Points on a hilly landscape, in no order, each with its height.
A climber steps from a point to the highest of its 2 nearest points, and stops where none of them is higher. Distance is the straight distance between rows; heights are no part of it.
<586> (h 678): [ 19  -9  17  25  50  27 -31  -8  -6  12 -22  12  10  30 -25 -35 -16  16
  18 -12]
<582> (h 271): [-19  23  14   9   2 -26  23  -5 -19 -10  -6  11 -12  -4   1 -33  27   2
   2  -8]
<942> (h 344): [-40  22 -12 -34 -30  -4  13 -15 -30   3  14  -4  -9   0  -8  49  35 -20
 -16   1]
<564> (h 597): [  6   9  -8  11  26   9 -27  11  22   0  19 -14  18   5 -18  29  -5  -1
 -14  -3]
<846> (h 603): [  1 -31  26  20  26  -5 -33 -41  16  12 -19 -10  10   4  -7  -7 -28  13
   2 -23]
<702> (h 254): [ 13  16  14  26  19   5   6 -26   4 -12 -14  20 -13  41  -8  -7   5   5
  36  29]
<417> (h 591): [-25 -11  22 -17  16  44   4 -46   0   5 -22 -24   5  11  22 -39 -23  48
 -16   4]
<542> (h 290): [-64   8 -18 -26 -27 -10  10   3 -10  -1   7  -1  29   0   0  45  14 -18
 -14  23]
<213> (h 385): [-44  -5   9  21  21  -2  35   6  21   8  -7  24  18  14  -6  28   9   0
  -6  -2]
<357> (h 637): [ 12 -12   5  12  22 -12 -10 -21  23 -12 -11  -2 -12   7   8  -7 -26   0
  21  -9]
<771> (h 296): [-16 -13  12   6  22  19  -7  -6 -16  41 -15  27 -10  11 -29  20  -6 -18
  14  13]
<154> (h 628): [ 27 -20  -6 -12 -21   3  -4  24 -12   2  -2   3 -13  -1  -8   2  15 -11
 -11  -7]
<294> (h 589): [ 41  13 -20   2  13  53  24  -4  -5  17  -9 -33  18  17  -5 -33 -21  47
 -27  -1]
<618> (h 770): [ -9 -16   8  14  12   0  -6  50  -6  -8  21  15  12 -10  -3  43  28 -21
   9 -17]
<1077> (h 128): [-30  23  -3  -7 -17 -33  23  17 -58 -22  -2  25  15  13  10  19  14 -41
  26  32]
<692> (h 409): [ -9  16   2 -29 -19 -19  27 -20 -23  -2   0 -10 -21 -10   6  17  42   2
 -17   4]
<958> (h 556): [ 18 -16  10  -4  10  -2  27  27 -25  13 -11  16  -7   7  10   2  32   7
 -12   4]
<991> (h 225): [  6  11  18  -4  14   3  19 -28   5  10 -13  13   9  16  -4 -21   6  18
   5  31]
<21> (h 761): [ 50  39  -3  21  -7  39  -3  -5 -14  26   0  22 -30  14 -41  -8  12   5
   0 -19]
<1022> (h 407): [ 47 -18  -7  13   2  23 -13 -24  30  -7 -14 -28  33  -2  -9 -53 -42  31
  -7 -36]
<498> (h 725): [-21 -26   2  -2 -19 -28   2   4  16 -11   0  19   0 -10  46   6 -52 -22
  24  24]
<28> (h 609): [-25 -17  32 -15  31   7  13 -23  -2  11   7 -23 -11  13  17   6  11  42
 -18  45]
<141> (h 616): [  7 -27  29  26  47  32 -32 -28  -7  23 -15 -20  30  21 -21 -15 -24  27
  14 -37]
<126> (h 350): [-19 -16   3  18  -7 -21  16   8  21 -11   0 -16   4 -21  25 -42  22  23
 -22 -12]
<790> (h 579): [ 12  24 -23 -14 -26 -16  -6  21 -16   2  34  -1   3 -42  -4  -9  13 -11
  -2  22]
<536> (h 278): [  5  20  10   7  22  -8  -2  -2 -14  17 -11  13 -30  15 -14   5   0 -25
  21  19]
<1044> (h 832): [ 34  45  -9   4  -6  20 -12 -36  15  19   9  12 -16  -2 -43   9  -6   6
   7   6]
<842> (h 489): [ 10 -32   7 -12  -4  30  12  16   7  29  -8  34  14 -28   3  -6   6   3
 -25 -23]
<660> (h 560): [  4  17   4  -9 -29  40  -8  16  -9  12  12  -4  -7   0  -3 -49  10   3
   0  -5]
<592> (h 853): [ -2 -38  18  -2  14 -11 -20  35   1  -4  11   3  -8 -28  27  43  -8 -19
   0  -2]
<300> (h 666): [-15  -7  -6 -10   9 -44   2 -31  16  -4 -23   7  -1 -13  -1  25  13   3
 -30 -22]
<680> (h 515): [-22   9  12  -2 -46   0  34 -19   1 -19  18  18   6  -2  -2   3  16  -6
  18  14]
<964> (h 777): [-33  13  -3 -26 -43   4  -2  17 -41  -6  20  -6  13 -11  12  32  -9 -42
  36  29]
<689> (h 263): [-22   7 -14  22  39 -27  -1  18  26  -6  14  20  -3 -19  -6   8 -49 -22
  30 -11]
<1061> (h 677): [ 10 -23   4   9   8 -18  -9   6  26 -26  -2   2  -3   6  21  -1 -51  -9
  43  26]
<625> (h 561): [ 47 -13 -25  -1   5   0 -38  -7  34  -9   8 -13   9   5  -6   8 -15   3
 -13   0]
<822> (h 552): [ 20 -17  -5 -20 -13  28  17  -7   0   6 -13  -5   6   2   8  -7  -1   2
 -13 -34]
<308> (h 551): [-27  23  -9  -9   0  23   7  44 -23   0  32 -33 -12  -1   1 -19  25   9
  -8  15]
<839> (h 105): [  0 -19  -4 -11 -15  -7  -8  -4  12 -28 -36  -7   1  35  22  12   3 -21
  -6 -15]
<769> (h 635): [ 20   4 -20 -21 -46  -3 -32  22 -28 -13  39  -3  30 -28 -15  10  22 -25
  18  35]
<180> (h 449): [-15 -19  36   3 -35   8  19  14   5  -6  16  20 -10 -16   6  -8  28  -3
  14  -5]
<778> (h 780): [-25 -11  -3  -8   3 -16   2  37  -6   4  11   8   4 -24  41  30 -23 -30
  24  30]
<1029> (h 157): [-15  25 -18 -13 -31 -24  13  -5 -39 -13  -7   1 -15  19  -6   5  23 -39
  24   2]
<984> (h 585): [-44  -2  13 -12 -41 -22  18 -35  20 -31  10  -4  12 -15  20  18  -4  -6
  -6  10]
<968> (h 232): [-24 -26   6 -12  -5 -40   1  21 -16 -16 -25  14  -3  12  27  12  20  -5
 -15  20]
<14> (h 284): [-25 -15 -14  18  35  12  -3  26  23  11   4  -8   7 -20   7 -20 -31   0
  -3 -22]
<646> (h 586): [ 27  32 -12 -21  -5  -7   8  18 -28  -2  25 -22 -26 -28   9 -10  40  16
 -18  25]
<730> (h 429): [-41   3  -4   0 -14  10  17  16   2 -18  16 -24  14   2   7 -17  20  28
 -28   5]
<316> (h 327): [ -6  -2  10  -8   9  51 -18   1   9  34 -20  25  -1   8 -33   9  -4 -12
   7 -21]
<1073> (h 52): [ 41  -1 -25 -12  10  -9  11   1   8 -14 -24  -3 -16   7  28  23 -23  -3
 -24 -37]
<404> (h 483): [ -9   8 -13 -13  -2  -8  28  29 -17   4  -5  -4   3  -7   8  33  27  10
 -28   5]
<768> (h 818): [-21  -4  18 -16  33  26   0 -19 -19   9 -17 -45 -12  33  16 -18   4  44
 -22  19]
<53> (h 756): [ 22  14 -13  16   3 -26 -14 -39  15   7  16  -9 -22 -29 -12 -26 -14  28
  -5  -6]
<147> (h 312): [  6   5 -11  19   2 -33  21   5   8 -40  -3  -6  -7   4  30 -25  24   8
 -12 -10]
<472> (h 461): [  6  -6  -3 -11 -11  23  19  22  14   9  24   7  22 -42  -6  12  -6  -6
 -17  -9]
<847> (h 902): [-38  -7  -7 -20 -30  -9 -15  36 -27   1  -2  16   3  -3  -6   8 -13 -39
  29  10]
<428> (h 697): [ 38  17   2  15   3  41   3   2   2  23   7  -2 -11  -5 -27 -13  -1  26
 -23 -34]
<222> (h 717): [-10   5 -17   1   2 -35 -21 -31  20  -5   7 -15 -24 -26  -4   2  21   1
 -17 -15]
<409> (h 457): [ 53  11  30  24  -4  26 -13 -39 -11  13   6  -5 -27  -1  -3 -24 -16  16
   9 -52]
<360> (h 676): [-11   6  -6   4  31  11  -6   6   1   3   3 -17   8  32 -19   2  21  21
  -5   2]
<1005> (h 776): [-26 -18  -2  -3 -12 -18 -45   3  -1   9 -20   1  -8   8 -14  -2 -23 -43
  19   6]
<37> (h 698): [ 21  -6 -13  11   8 -19 -10  40  -1 -15  -6   5  -7  20 -21  22  21 -24
   9 -14]
<268> (h 486): [  4   1  10   6   6   4  26   4  -9   2  21   6  -9 -41  13   3 -12   8
  -8   1]
<981> (h 646): [ 60   6   0   4  25  59  -7 -17  -6  27 -17 -18  -4  14 -25 -16 -22  38
 -14 -26]
<659> (h 431): [ 59   2  16  19  -3  19  -3 -18  15   4  -8  -7   3 -12  19 -34 -43  36
  -4 -53]
<949> (h 700): [ 31  24 -28 -10 -41   8  -1  -4   0 -14   2 -15   5  10  -8 -36  12  -2
  -2   2]
<1012> (h 185): [ 18  18 -33 -17 -28 -52   4  -1 -35 -39 -18  10  -3  -7   6  25  21 -34
  17 -11]
<277> (h 569): [ 30 -32   9  11   3   3 -47 -18  48   1   8  -2  17  -7 -13   3 -33  15
   1 -23]
<392> (h 443): [-20  11  16  14  -3  47   1  23   9  -8  22  -4  13  14  -6 -21   7 -10
  15  -9]
<214> (h 487): [ 60  15   5  21 -19  23 -13  -1  10  -9  17 -16 -26   5   6 -14  -9   0
  16 -27]
<920> (h 590): [  2  -1 -10 -23   7 -32  21 -23  14 -19 -29   3   5  16   7  32  16   4
 -20  17]
<572> (h 70): [ 18  -8  -6 -15  -1  -5   8 -32  23  -9 -49 -11   4  14  37  17 -23 -13
 -14 -23]
<772> (h 272): [-15   4  -1  31  28   6  19  12  20   6  11  22  -1 -19 -17  -4 -29   0
  17 -32]
<254> (h 308): [-29  -6  -8  15   2  20   3  14  31 -15   4   8  37  -1   2  -5 -39 -17
  -1   0]
<120> (h 532): [ 19  17   2  27 -18  -3  -7   1  -8 -16  -9  -7 -29   6  -1 -19   1 -20
  14 -51]
<1056> (h 524): [ 23   8 -13   1  13  24   7  11  11  -6  10 -37  10   8  13 -29   0  45
 -40  -3]
<734> (h 395): [-12  -2  27  24  -6  12  -5  32  -1   0  24   2 -26  -1   1 -18  11  -9
  24  -7]
<853> (h 377): [-33  -5   5  29   5  43 -13   3  10  17  -8   4  10  26 -30 -17  -7 -10
  21  -6]
<889> (h 523): [ 32 -13 -15  12  24   0 -14  23  27  -6  -3 -16  16  18   4 -25 -26  18
 -16   7]
<1039> (h 228): [  2 -18 -26 -35 -16 -41 -14  40 -27  17 -13  25  22 -18  -9  35  23 -18
 -11  20]
<291> (h 342): [-47   4 -12  12  -2  -3   1  23  11  -1  -3  21  28  21 -10  24 -14 -14
  11   6]
<1013> (h 480): [-27  12  19  -7  14  -4  22 -26   4  19  -1  23 -13  -5   4  47   0  -9
   5  31]
<1017> (h 198): [ 17  23  -1   4  36  -6  31 -31   0   4 -19   3 -34   7   6 -29  12  26
 -14   4]
<159> (h 625): [ 20   2 -11  16  49 -17 -36  -8  14  19 -30  -4  -8  34 -29 -29 -18  15
  12  -1]
<305> (h 535): [-12 -24  37   9  37  -2  10 -18  26   2   9  -4  -6  -5  33  24 -12  22
  -6  30]
<770> (h 253): [-22   2 -42 -28 -20 -29   1  25 -21   0  16   0  39 -24   3  32  12  -5
 -17  43]
<696> (h 206): [  4 -11 -24 -21 -25 -68  -7   5 -24 -13 -14  17  11 -13 -18  27  37 -23
   8  16]
<383> (h 276): [-13 -11 -19   3 -17 -49  19  34   1 -31  -8  13  12  -3  14   5  13  -9
   0 -12]
<391> (h 661): [-23 -20  15 -15 -27 -11   2  -5  17   0   3   0  14 -18  37 -11 -15  -6
   2  11]
<838> (h 506): [  2  -1  25  14  21  -2   4 -31   6   5  24  17 -25 -30  14  28 -10  -3
  12  20]
<1010> (h 596): [ 10  26 -23   0 -27  -1  -9  21  -9 -20  -7 -12  -3  -2  12 -21 -18 -30
   8 -22]
<987> (h 670): [-15  20  -6 -13  -3 -16  -6  17 -29  -1  36 -22 -17  -1 -14   3  49   7
  -7  31]
<584> (h 170): [-35 -42  19  -3  -2 -19 -12   6   3  -4 -29   8  -4  39  14   5  17  -2
   8  -2]
<135> (h 435): [-50  -8  25   0  -7   7  34 -14  16  23   9  40  16 -15  -7  14  10   4
  -7  31]
<871> (h 802): [-14  18  12   7  11  -2  -4 -22  -4   0  28 -18  -8  31 -31  -1  45  14
   4  22]
<560> (h 533): [ 14 -12   8  -6  30  39  -8 -26 -11  24  -7 -30  30  -4  -1 -38 -22  43
 -24   8]
<45> (h 788): [ 57  30 -11   7  -2   5 -20 -39   9  18  -7   6 -39 -11 -24 -23 -29  13
   2  -4]
<686> (h 699): [ 15   8   3 -30 -49 -13 -15  -6 -33  -5  28   2   2 -14  -1  27   4 -44
  32  19]

Call two points neighbours if one is among the 2 nearest of the other. Go from one point of each pair to the other, from neighbour to neighbour, staying as high as possible. Name the lowest point that can't be avoided.
<768>, <154>: <889>
<1044>, <768>: <560>
<987>, <592>: <625>
<592>, <586>: <159>
<871>, <847>: <790>

For each start below, name the point where the climber stops.
<572>: <987>
<689>: <838>
<991>: <392>
<889>: <498>
<772>: <838>
